A landscape with many peaks, sampled at points; each row gives a point and its height.
From any point a climber steps to the highest of the 3 points nearest to it. It stops when none of these is higher. Distance is the straight distance between rows; heights are no part of it.
Z157 (h 477): [115 114 124 117 77 125 95 80 124 137]
Z436 (h 425): [112 113 89 87 83 91 107 105 97 39]
Z913 (h 842): [91 91 62 110 118 100 75 118 96 82]
Z52 (h 624): [70 96 47 104 132 102 124 93 96 73]
Z117 (h 415): [141 111 108 42 77 46 125 101 89 67]
Z137 (h 467): [127 115 111 55 54 66 120 101 96 66]
Z969 (h 418): [115 108 120 111 65 134 119 83 128 131]
Z692 (h 571): [62 82 41 93 141 99 113 92 83 105]
Z797 (h 572): [93 96 77 110 108 105 70 116 95 86]
Z209 (h 482): [124 81 109 122 95 123 120 53 109 153]
Z212 (h 618): [72 107 60 107 128 113 145 96 97 68]
Z161 (h 610): [76 89 151 110 134 69 90 130 67 130]
Z566 (h 603): [119 117 117 66 41 84 126 108 109 84]
Z88 (h 685): [109 123 112 83 44 104 101 108 113 73]
Z398 (h 630): [80 99 59 108 127 110 119 102 96 61]
Z663 (h 301): [122 99 130 119 105 111 100 55 114 156]
Z897 (h 460): [119 98 119 114 73 135 126 68 124 138]
Z364 (h 168): [67 80 100 97 135 75 84 131 57 128]
Z548 (h 714): [114 114 115 98 49 127 110 90 123 112]
Z383 (h 645): [118 104 125 113 93 125 98 73 118 140]
Z912 (h 422): [128 69 102 123 82 130 140 49 107 139]
Z126 (h 634): [76 100 48 107 132 108 131 90 93 64]
Z837 (h 424): [113 106 127 113 116 113 89 77 115 145]
Z628 (h 691): [92 91 139 111 135 81 82 126 87 137]
Z819 (h 625): [74 84 52 101 137 100 106 98 89 88]
Z602 (h 423): [98 110 81 96 93 109 81 112 108 61]
Z127 (h 508): [121 91 115 115 84 126 118 59 118 149]
Z164 (h 504): [121 115 112 63 50 77 110 104 98 57]
Z531 (h 664): [128 111 116 58 73 57 123 97 87 52]
Z57 (h 670): [78 90 53 104 133 104 94 111 94 82]
Z369 (h 636): [118 121 118 69 35 91 116 110 113 80]
Z399 (h 713): [90 82 167 113 133 61 100 100 83 129]
Z796 (h 661): [111 118 95 92 65 103 86 106 109 62]
Z463 (h 286): [119 108 109 77 86 81 127 105 90 31]
Z259 (h 295): [117 91 142 113 124 76 103 59 97 151]
Z9 (h 669): [101 107 84 109 103 110 65 121 107 88]
Z257 (h 461): [107 114 108 101 71 118 78 95 124 108]
Z603 (h 627): [80 92 54 108 120 105 100 106 93 63]
Z423 (h 376): [67 77 134 106 128 64 88 135 56 134]
Z51 (h 358): [105 96 123 114 119 103 64 109 107 136]
Z115 (h 581): [94 99 67 104 112 111 97 107 99 50]
Z807 (h 412): [115 94 118 108 62 143 142 73 118 129]
Z546 (h 599): [110 120 119 84 34 115 121 105 123 103]
Z507 (h 556): [73 72 53 95 136 89 95 109 81 109]
Z58 (h 56): [111 111 119 115 95 118 72 97 116 132]
Z854 (h 722): [98 111 74 100 95 108 109 105 92 33]
Z190 (h 525): [113 103 122 95 43 118 143 94 123 119]
Z893 (h 264): [57 108 47 102 136 112 144 79 97 93]
Z144 (h 604): [81 83 64 103 128 102 81 119 86 96]
Z357 (h 438): [82 90 76 101 126 97 68 127 89 106]
Z173 (h 623): [83 102 62 109 121 111 136 96 98 44]
Z869 (h 357): [92 97 88 106 118 105 65 118 102 103]
Z825 (h 710): [104 93 162 112 137 69 98 87 95 145]
Z251 (h 614): [108 100 142 109 129 91 83 90 107 148]
Z988 (h 551): [98 96 121 109 125 95 68 118 98 137]
Z765 (h 492): [66 72 61 89 133 91 86 119 72 115]
Z109 (h 453): [109 106 87 94 92 96 119 103 95 28]
Z623 (h 321): [64 75 85 95 133 78 81 134 62 125]
Z207 (h 464): [120 96 139 117 122 89 92 74 109 149]
Z151 (h 297): [103 108 99 107 99 113 61 111 115 106]
Z916 (h 523): [105 114 93 104 71 118 69 110 118 88]
Z120 (h 414): [121 116 108 66 65 82 111 104 100 44]
Z919 (h 719): [98 94 160 113 139 75 92 99 90 134]
Z940 (h 42): [81 86 108 101 134 80 70 135 76 129]
Z166 (h 348): [107 115 107 106 75 123 78 97 124 120]
Z132 (h 631): [112 122 108 95 52 113 94 99 121 93]
Z355 (h 426): [93 105 75 107 96 111 77 113 102 71]
Z211 (h 267): [122 89 129 118 117 93 107 50 104 154]
Z655 (h 638): [79 91 47 106 126 104 106 100 95 74]
Z693 (h 554): [100 110 85 107 90 111 68 111 115 91]
Z434 (h 374): [121 108 107 66 79 78 124 106 93 38]
Z416 (h 696): [65 78 119 99 128 72 82 137 55 137]
Z771 (h 522): [107 110 81 94 86 100 103 108 102 46]
Z652 (h 335): [116 117 115 110 70 127 90 92 122 128]

Write out the way that a climber takes from each point below.
Z765 => Z144 > Z913
Z652 => Z157 > Z383
Z988 => Z628 > Z919
Z692 => Z819 > Z57

For each start below, name the point where the climber stops.
Z623 => Z913
Z259 => Z919
Z566 => Z88
Z807 => Z548
Z912 => Z383

Call two points neighbours if one is among the 3 nearest of the other. Go from one point of each pair to the other, from neighbour to neighbour, staying as high as possible. Name the lowest point that can't be avoided.
Z913 / Z383 => Z969
Z854 / Z531 => Z137
Z57 / Z548 => Z771
Z854 / Z57 => Z115
Z9 / Z57 => Z797
Z919 / Z383 => Z837
Z548 / Z88 => Z132
